Each scene shows the same named points in several views. A view is turned or mirrored, shifted and resized as a whole, has a little noise and may leave points out.
In the rows, 128 means zero.

Scene 1
View 1
rak: [118 107 101 140 135 150 148  85 159  75 146 115 168 122 108 102 114 118
 125  99 175 110 133 132 129 110 111 147 168 129 156 112 144 173 122 103
 159 105 135 129 142 122 127 140 122 106 122  92 145 122 103  98 121 120
 114 155 118  80 117 115 161]
Gir: [147 104  99 139  95  98 124 136  98 104 200 102 134 144 147 129 180  97
 107 110 115 117 128 163 114 115 115 118 129 117 142 129 159 144  92 142
 166 120 114 124 112 138 141 116 123 177 140 138 160 105 137 134 185 114
 138 116 136 139 144 111 134]
Levag: [155 107  92 138 123 145 125  98 110 110 163  83 135 130 118 126 139 108
  99 140 159 128 127 160 128 104 115 114 135 130 167  96 162 168 110 103
 177 122 140 138 121 159 111 125 121 141 137 120 144 130 120  99 159 105
 111 137 105  98 128 100 157]
lutus: [148 107 101 133 127 149 126 105 127 106 158  92 130 122 105 112 137 114
  98 127 160 122 138 157 128 101 118 130 138 136 156 102 158 168 105 102
 168 122 138 132 128 153 114 128 121 139 132 107 141 135 110  98 157  99
 107 132 103  99 131 113 156]
Mepag: [122 106 107 134 132 151 142  97 157  81 149 115 154 117 102  97 121 120
 117  98 168 111 141 137 129 108 114 150 162 133 149 114 145 172 113 105
 156 109 133 126 140 128 127 138 123 116 121  91 142 125 100 100 132 113
 111 144 116  87 125 122 158]
malam: [111 104 123 126 126 144 143 121 179  72 155 137 146 110  93  75 135 123
 122  65 154  97 159 133 126 109 121 177 166 138 125 135 141 165 102 117
 139 110 121 112 147 110 141 141 125 121 113  79 142 125  91 113 139 108
 117 128 126 100 139 146 149]
vipat: [117 107 101 140 131 147 147  90 159  73 149 119 166 121 109 101 118 118
 125  95 172 109 135 132 129 110 111 149 168 128 153 116 143 172 118 108
 157 105 132 127 142 122 132 138 123 109 120  93 145 120 104 100 125 119
 115 152 120  82 119 119 159]
Lebi: [141 106  87 149 102 104 135 106 100  93 188  98 157 149 152 141 158  97
 118 118 136 120 112 154 118 117 108 110 141 111 161 119 154 152 109 131
 174 110 122 132 115 135 137 120 123 154 139 139 161 102 138 124 162 126
 137 139 135 120 126  95 145]
Teto: [121 102 122 124 114 129 136 137 161  83 171 132 135 118 103  85 155 117
 115  69 134  98 159 143 121 110 123 168 153 135 120 141 145 155  91 128
 142 115 116 109 139 116 144 133 124 144 120  91 147 120 102 124 158 105
 124 116 131 118 148 145 141]
Sukog: [118 106  86 156 108 106 151  88 122  71 179 116 185 150 154 135 142 102
 138  99 150 114 107 134 119 125 100 123 164 103 163 126 145 157 120 133
 167  97 119 130 126 113 148 128 124 130 130 129 164  92 134 122 135 142
 142 159 145 104 114  97 149]
ponat: [152 109  96 133 145 179 128  81 138 109 135  82 134 113  87 108 109 121
  95 143 187 128 139 154 137  95 119 127 145 144 171  82 158 183 119  78
 174 122 154 139 134 164  97 134 121 114 130  95 130 150 101  77 138  96
  90 145  84  71 120 106 169]
venis: [144 104 113 122 129 156 126 121 146 105 156 104 120 110  88  92 140 120
  96 110 155 116 157 156 131  99 125 150 139 144 139 112 156 169  97 102
 156 125 135 123 134 148 117 132 122 140 125  93 136 141  99 101 161  91
 104 121 103 101 141 130 152]
Seda: [158 103 111 122 118 144 115 133 122 119 169  92 107 117  99 105 156 113
  86 123 140 120 152 169 128  99 127 134 123 143 141 109 163 160  91 109
 165 132 133 124 123 159 114 123 121 162 134 109 140 139 111 107 182  86
 107 110 102 117 148 123 148]
View 2
ponat: [172 123  89  91 104 191 150 143  86 103 206  97 116 172 167 123  75 197
 119 128 207 190 209 126 157 131 133 136 164  60 138 153 133 186 160  74
  98 141 103 134 161 127 134  81 125 159 158 175 150 138  77 155 161  92
 164 133 117 151 186 148 123]
Levag: [173  97  95 113 129 171 135 171  85 109 169  96 115 164 173 143  94 183
 119 131 177 162 191 136 160 143 114 141 180 117 155 143 131 148 140 126
 123 146 113 151 145 134 143  98 152 145 182 139 111 139 106 139 154 105
 168 111 123 136 161 105 112]
Mepag: [154 124 139 110 116 163 165 154  94 105 137 123 129 148 105 100  99 173
  99 141 191 178 176 136 166 135 135 149 137  80 167 161 143 150 147  97
 114 161 128 136 121 129 113  76 125 142 118 162 149 138  91 125 125  64
 148 116  96 133 182 136 111]
vipat: [152 123 142 114 125 151 166 152  91  98 128 134 142 143  97  90  96 161
  90 142 185 181 171 136 174 139 129 155 128  75 176 169 145 133 146  91
 106 166 134 140 109 129 112  59 123 130 127 169 143 125  87 122 117  47
 144 113  94 123 190 138 106]
Lebi: [168  76 119 141 161 137 127 192  85 110 112 115 133 143 151 141 111 156
 102 143 143 143 165 146 172 157  94 158 176 161 189 147 135  87 118 165
 137 166 138 167 106 140 143  93 168 116 199 117  76 129 123 110 128  85
 159  86 117 108 149  72  91]
lutus: [165 110 113 107 116 176 147 166  94 112 160  98 110 160 147 135 103 186
 117 133 184 163 184 134 157 137 125 141 167 109 157 144 132 160 146 123
 127 148 114 142 142 134 130 103 145 151 146 140 130 146 104 134 150 102
 161 115 113 143 162 115 115]
rak: [156 126 136 112 124 157 166 149  89  96 138 133 142 146 105  91  89 165
  91 141 188 187 178 134 173 137 133 155 129  65 172 169 144 140 148  82
 101 164 131 138 114 129 115  57 120 134 130 175 147 126  82 128 122  47
 145 116  94 125 195 143 106]
malam: [135 136 186 115 108 154 184 158 111 108  89 134 124 130  43  86 127 164
  92 145 190 170 146 141 164 129 148 151 111  92 185 164 150 148 146 116
 135 170 138 126 101 131  83  91 120 142  51 146 168 148 102 102 103  56
 137 111  77 133 175 136 115]
Seda: [161 107 125 109 106 185 147 177 106 126 149  79  88 159 139 153 126 197
 132 129 186 149 173 139 143 134 130 133 178 140 155 127 131 177 146 160
 155 142 108 137 152 137 124 139 157 165 118 108 135 167 124 124 156 132
 166 113 113 156 138 100 126]
Teto: [138 120 184 124 112 156 173 176 113 119  80 118 112 130  59 109 141 168
 103 143 179 151 140 143 160 134 139 147 131 130 187 148 146 144 139 153
 156 167 136 133 105 136  93 115 139 144  63 116 152 157 122  97 112  82
 144 104  84 135 151 109 116]
venis: [154 123 138 102 100 182 162 163 106 117 146  96  99 154 115 129 118 191
 120 132 198 165 174 135 150 129 140 135 154 105 157 143 137 182 153 126
 139 148 113 130 143 133 111 117 137 162  97 133 154 158 108 127 144 105
 156 120 102 152 158 123 126]
Sukog: [160  89 138 144 165 120 142 181  79  97  90 144 156 132 114 105 104 138
  80 150 145 157 158 146 187 158 100 169 144 131 201 167 145  69 118 135
 120 178 153 166  82 135 129  59 147 103 184 143  88 114 107 105 105  44
 145  85 103  93 173  94  83]
View 3
venis: [120 123 112 132 151 137  98 110 150 104 125 115 131 103 128 153 168 132
 126  90 127 158 114 119 145 133 116  97 126 118 101 144 138 128 177 136
 104 117 126 138 120 125 125 143 102 148  87 126 135 134 116 125 133 110
 121 112 127 140 110 110 129]
rak: [106 109 131 140 140 136 126  95 128 122 121 123 136 115 128 193 130 128
  89 111 132 122  91 126 132 136 119  94 141 113 117 149 132 132 163 107
 120 105 121 121 122 124 145 153  98 143 101 134 132 146 103 138 140 124
 153 108 131 156 113 106 119]
Gir: [180 140 120 112 140 130 102 134 136  93 137 117 141 145 136 129 120  87
 135  98 124 155  92  97 131 157 123 117 161 111 105 116 130 121 147 150
 123  97 147 140 117 110 113 101 141 136 123 100 144 136 119 141 118 121
 103 129 112 103 109 149 131]
Sukog: [148 119 140 124 129 132 132 113 113 116 128 125 146 150 134 180  86  95
  90 120 129 114  71 110 119 154 126 110 169 107 123 129 124 128 137 116
 138  87 136 120 120 114 140 121 127 131 131 116 139 150 104 149 128 136
 145 117 121 133 112 137 119]
malam: [130 117 155 128 155 132 125  91 143 126 130 117 129 122 115 185 176 100
 106  99 121 139  90 131 140 135 107  91 128 107  99 169 125 129 178  98
 104 116 144 139 135 122 134 167 107 142  97 126 137 133 109 160 128 114
 134 117 100 158 117  91 113]
Teto: [153 126 148 119 156 130 114 105 146 115 134 114 131 129 118 163 174  90
 122  94 120 152  94 122 141 140 108 100 133 108  95 158 125 125 175 114
 105 115 151 144 133 117 123 150 120 140 101 115 140 129 115 159 122 111
 117 124  96 140 116 106 117]
Seda: [137 131  99 126 149 136  87 124 153  91 129 113 134 106 133 131 161 129
 140  84 127 169 120 108 146 137 120 104 132 120  99 129 140 125 173 155
 105 116 128 142 114 121 113 124 112 148  92 118 137 132 122 118 130 108
 107 116 129 120 107 127 137]
vipat: [111 110 135 137 141 136 125  96 130 122 123 122 134 118 127 191 134 124
  91 109 130 124  90 126 132 137 118  96 142 112 114 150 131 132 163 107
 119 105 125 123 122 123 143 152 101 141 102 132 133 144 104 141 137 124
 150 109 125 156 114 105 118]
ponat: [ 80 112  88 149 139 143 100 106 141 105 113 119 133  85 139 167 139 172
 107  97 138 142 121 120 139 126 125  94 131 124 116 133 147 134 172 139
 114 112  98 121 106 131 137 141  82 151  83 141 128 146 109 102 149 118
 146  98 160 149 107 115 135]
Mepag: [109 113 126 137 144 136 118  99 136 117 123 119 132 111 127 181 145 130
 100 103 129 134  99 125 137 134 117  95 136 114 111 149 133 131 169 115
 115 109 123 128 122 124 138 151  99 144  96 131 133 141 108 134 137 120
 142 109 128 153 113 105 122]
Lebi: [158 129 118 121 130 133 113 128 123 100 130 123 145 144 140 150  94 101
 114 110 129 136  86  99 125 155 129 113 167 112 118 115 130 124 140 142
 134  91 135 127 114 112 126 104 132 135 126 108 140 145 113 135 126 130
 124 120 127 115 109 150 130]
lutus: [118 122 102 135 142 137  99 116 141 101 122 118 135 107 135 153 140 139
 120  95 131 149 111 112 139 137 123 100 138 118 110 130 140 128 165 142
 114 109 119 130 112 123 127 129 104 146  96 126 134 140 113 118 137 116
 127 110 139 134 109 125 133]
Levag: [120 123  93 134 135 139  99 122 135  97 121 120 138 109 142 149 118 143
 118  99 134 147 111 107 135 141 129 105 146 120 115 118 141 128 156 150
 122 104 114 127 107 122 127 116 107 144 101 124 134 144 115 110 137 122
 131 109 147 126 107 136 137]
View 4
Seda: [130 129 144 125 122 119 140 111 144 146 123 122 135 134 125 150  94 116
 134 126 123 125 153 157 115 127 155 145 131 131  99 118 120 123 138 108
 152  99 135 132 138 168 130 120  90 155 131 157  99 146 123  99 112 132
 111 146 144 139 155 112 132]
venis: [124 126 156 128 132 121 131 114 132 139 120 126 125 142 118 149 100 120
 125 131 126 120 157 159 116 134 153 153 124 127 113 128 141 122 138 107
 144 105 139 133 126 159 136 126 100 153 120 155  91 135 129 104 122 136
 111 143 141 136 159 132 115]
Gir: [129 145 130 120 116 107 144 127 139 140 141 125 141 119 137 132 115 128
 151 104 124 137 137 128 128 110 133 125 139 141  87 109 101 105 121 127
 158 120 127 138 137 132 116 118 102 154 152 142 133 144 113  92 103 122
 130 144 122 136 128  90 139]
Sukog: [116 145 158 140 138 114 134 135 109 124 137 134 132 130 138 121 146 137
 144 109 123 137 135 134 138 123 131 117 129 130 109 142 125  83 121 141
 136 154 129 130 112 100 138 137 136 148 138 121 139 137 132 104 117 114
 150 135 121 124 118 122 121]
vipat: [117 130 172 138 146 121 124 123 109 126 125 134 120 147 122 134 128 132
 124 127 126 122 151 154 128 139 142 143 119 122 127 150 154 101 131 122
 129 137 138 131 106 124 146 139 129 148 117 136 104 127 140 111 129 129
 131 136 132 125 144 151 102]
ponat: [121 118 179 157 143 137 137 105 125 141 101 126 132 150 125 150 110 109
 119 141 121 123 159 184 118 146 177 141 120 115 119 159 139 111 155 114
 132 120 137 112 123 169 165 135 110 148 109 146  93 153 147 115 124 123
 119 140 167 133 162 144 124]
malam: [118 131 160 113 141 109 115 127 113 122 137 133 109 145 112 138 116 142
 122 125 130 113 153 139 122 135 125 163 119 131 128 128 167 116 120 110
 134 119 144 149 104 124 124 133 120 151 120 148  91 107 128 104 134 147
 119 140 112 128 150 153  87]
lutus: [125 128 159 141 133 126 138 113 130 141 117 125 134 138 127 145 110 116
 130 128 123 127 151 163 121 132 160 138 126 125 109 136 128 112 141 116
 142 117 135 124 128 157 145 129 105 152 124 146 104 146 133 106 117 125
 121 142 148 134 150 125 127]
rak: [115 129 175 142 149 123 125 123 107 125 122 134 121 148 123 134 130 131
 123 129 125 122 150 157 128 141 145 143 119 120 127 153 154 100 134 122
 127 138 139 127 106 126 149 139 130 148 115 135 104 130 143 113 131 127
 131 135 136 126 145 153 104]
Teto: [123 135 145 105 131 105 119 128 125 129 141 130 114 137 115 139 108 140
 129 119 129 116 151 132 120 126 124 160 124 136 116 113 152 120 117 109
 145 109 141 152 115 130 114 126 108 155 130 153  97 113 121  97 126 145
 116 143 110 132 149 135  97]
Lebi: [122 144 146 137 127 114 143 128 126 136 134 128 141 124 141 128 130 126
 149 110 123 140 136 138 133 117 141 115 136 134  95 130 105  92 126 136
 147 139 126 128 129 122 133 128 117 151 145 130 138 149 125 100 107 112
 142 139 129 130 123 102 139]
Mepag: [118 128 169 137 144 122 127 120 116 130 122 131 121 146 120 139 121 128
 124 130 126 121 153 158 124 139 147 147 120 122 123 145 151 108 134 117
 132 127 139 131 111 137 144 136 120 149 117 142  99 130 139 110 129 131
 125 138 136 129 150 147 106]
Levag: [125 129 159 148 131 127 144 113 132 143 115 126 141 135 134 143 114 113
 135 126 122 133 148 164 124 131 164 128 130 124 103 141 117 105 144 123
 143 123 131 118 132 155 149 129 107 150 127 141 114 156 134 107 113 117
 127 141 153 133 145 117 138]
View 5
Seda: [ 51 121 133 128 112 108 119 130 110 130  61 144 163 153 112 142  58 149
 138 143 131 154 109 147 128  99 215 149 100 114 206 106 119 104 108 136
  87  67 119 171  97 135 124 165 114 160 120 145 138 148 165  95  95 105
 118 115 148 113 107 163 116]
Gir: [118 134 128 108  65  82 121 144 121 187  95 171 135 205 157 140 110 115
 143 145 129 152 118 142 141 117 172  96 130 132 187 107  73  62 130 152
  56 113  79 182 132 145 146 213  98 165 133 133 137 103 143  97 151  67
  84 159 194  94  84 174 118]
malam: [ 97  70 116 141  75  61 128 172 155 116 141  91 130 131  61 126  71 120
 103 113 148 117  37  48 154  60 147 115 115  74 180 135 142 109 185 116
  85 116 127 158 126  67 141  96 100 151 139 152 142 145 164 112 122 130
 138 104 115 160  70  87  47]
rak: [ 88  78 106 135 121 100 138 135 140 122 162  71 130 120  53 104  93 171
 126 131 140 127  61  87 131 130 137 107 139  66 123 143 132 111 126 114
 103 119 133 124 103  59 164 105  88 135 141 149 191 156 153 103 168 124
 127 102 122 142  94  77  90]
vipat: [ 91  78 110 134 115  94 135 142 140 125 161  76 129 124  57 106  94 164
 124 130 139 125  58  84 134 122 136 107 137  68 131 142 130 108 134 116
  99 122 130 129 107  62 162 108  90 139 141 147 185 155 155 102 163 121
 127 104 125 143  88  81  86]
lutus: [ 59 111 123 128 130 118 127 121 115 129  99 114 155 139  90 123  74 174
 141 145 133 147 100 138 120 131 187 136 118  94 163 121 121 108  94 127
 100  83 126 146  90 109 143 148 102 150 128 144 170 156 160  95 130 110
 119 108 140 118 110 131 122]
venis: [ 52  98 129 138 117 103 123 136 123 111  87 114 159 131  81 135  56 156
 129 133 138 142  84 115 128  92 197 146 104  93 190 116 137 116 121 126
  97  76 131 158  97 107 129 131 112 156 124 149 148 159 167 100 101 124
 133 100 127 133 101 129  98]
Mepag: [ 77  85 115 137 119  99 134 137 134 118 138  86 139 123  61 113  80 165
 124 129 139 130  66  95 132 116 156 122 125  73 147 135 134 115 127 118
 102 105 134 135 102  74 151 112  97 143 136 150 174 158 159 102 143 124
 131 100 123 141  95  94  88]
Sukog: [141 104 105 112  87  84 138 141 139 180 179 107 109 173 107 105 146 144
 133 140 133 135  82 105 139 158 109  63 166  93 111 140  79  68 132 136
  73 154  93 136 130  82 183 166  74 141 151 135 191 116 134 101 217  81
  89 146 172 116  79 103 106]
ponat: [ 28  99 119 140 175 145 133 102 111  99 107  79 165 103  54 110  60 213
 147 148 131 148  96 146 105 156 190 152 120  74 138 128 146 134  63 113
 124  72 151 117  64  90 145 116 101 139 127 150 200 186 166  92 134 132
 135  81 114 125 130 106 132]
View 6
Sukog: [129 162  93 134 140 128 116 132 158 107 142 132 128 139 137 153 150 152
 140 149 109 101 112 141 130 132 127 101 132 146 101 152 124  56 159 138
 113 128 161 125 146 142 169 169 143  91 176 190 139 141 124 119 131 119
 119 124 109 120  99 118 112]
vipat: [125 132 118 106 149 118 129 109 128  83 112 103 164 130 131 153 148 113
 145 128 122 119 126 114 148 106 150 116 152 129 125 136 107  68 131 123
 133 117 147 123 112 138 159 168 172 137 164 191 145 133 131 120 125 145
 131 132 142 104 103 145  74]
Teto: [136 113 102 108 147 130 129  74 106  56 135 111 137 141 162 137 135 104
 120 118  89 138 116 114 141  92 151 103 141 129 132 157  90  72 164 118
 162 148 124 107 114 118 112 134 150 131 159 138 106 114 107 113 140 129
 131 136 140  90 121 143 110]
venis: [124  93 117 100 160 133 119  80  97  82 104  94 145 131 132 156 141 100
 152 105 100 148 125 127 152  85 167 115 144 128 137 138  91 114 142 125
 163 121 124 114 109 124 121 154 164 127 129 138 119 136 112 112 138 136
 117 117 122  88 126 156  73]
malam: [137 118 114  99 145 118 140  79 110  48 125 103 162 138 158 138 138  95
 118 119 105 132 121  97 147  92 152 109 152 122 135 149  90  55 146 114
 154 143 130 111 101 124 129 143 165 153 170 165 121 109 120 119 130 142
 145 146 165  91 111 148  94]
Gir: [127 125  81 136 151 152 101 100 126 109 149 134  89 145 145 154 138 149
 143 131  73 132 105 164 128 111 140  92 116 151 109 163 108 107 187 140
 148 140 132 112 154 123 117 147 124  65 139 118 100 142  93 107 151 102
  96 106  72 104 129 123 128]
Mepag: [123 118 120 101 153 123 125 102 119  84 106  97 161 128 126 156 146 107
 150 117 117 129 127 118 150  99 156 119 150 128 130 134 102  85 130 124
 143 116 141 120 109 134 149 166 172 136 150 177 138 137 126 118 128 143
 127 127 137  99 110 151  69]
rak: [124 132 121 103 150 117 128 111 130  87 108  99 168 129 126 157 150 114
 150 125 124 120 127 116 150 107 150 118 151 128 125 133 109  70 127 125
 132 112 151 125 111 139 164 173 175 138 161 194 148 137 132 121 124 146
 132 130 142 105 102 146  68]
Levag: [112 108 111 115 163 142 102 112 122 124 103 103 131 128 107 172 151 131
 177 114 107 135 124 157 148 102 159 116 134 139 121 132 110 130 139 140
 140 101 139 124 132 137 146 175 159  93 121 151 133 162 114 113 140 128
  98  96  84 104 121 146  67]
Lebi: [123 142  89 137 148 143 102 122 144 122 139 131 107 139 130 160 148 156
 153 139  94 118 111 162 130 123 136  99 123 149 104 152 119  96 169 143
 128 125 148 123 152 135 147 165 135  71 149 152 123 153 108 113 142 111
  99 106  79 113 116 124 112]
lutus: [116 102 114 108 162 136 109 100 113 106 102  97 139 126 116 166 147 116
 168 111 107 140 126 143 151  95 162 116 140 136 128 132 103 124 138 134
 151 109 134 120 120 132 138 168 164 109 124 148 129 152 115 113 138 133
 106 104 102  97 122 152  67]

In a view up to two points have been moved. Name them for each view, in the order of its rows, or write -.
view 1: Mepag, malam
view 2: rak, Sukog
view 3: -
view 4: Teto
view 5: -
view 6: venis
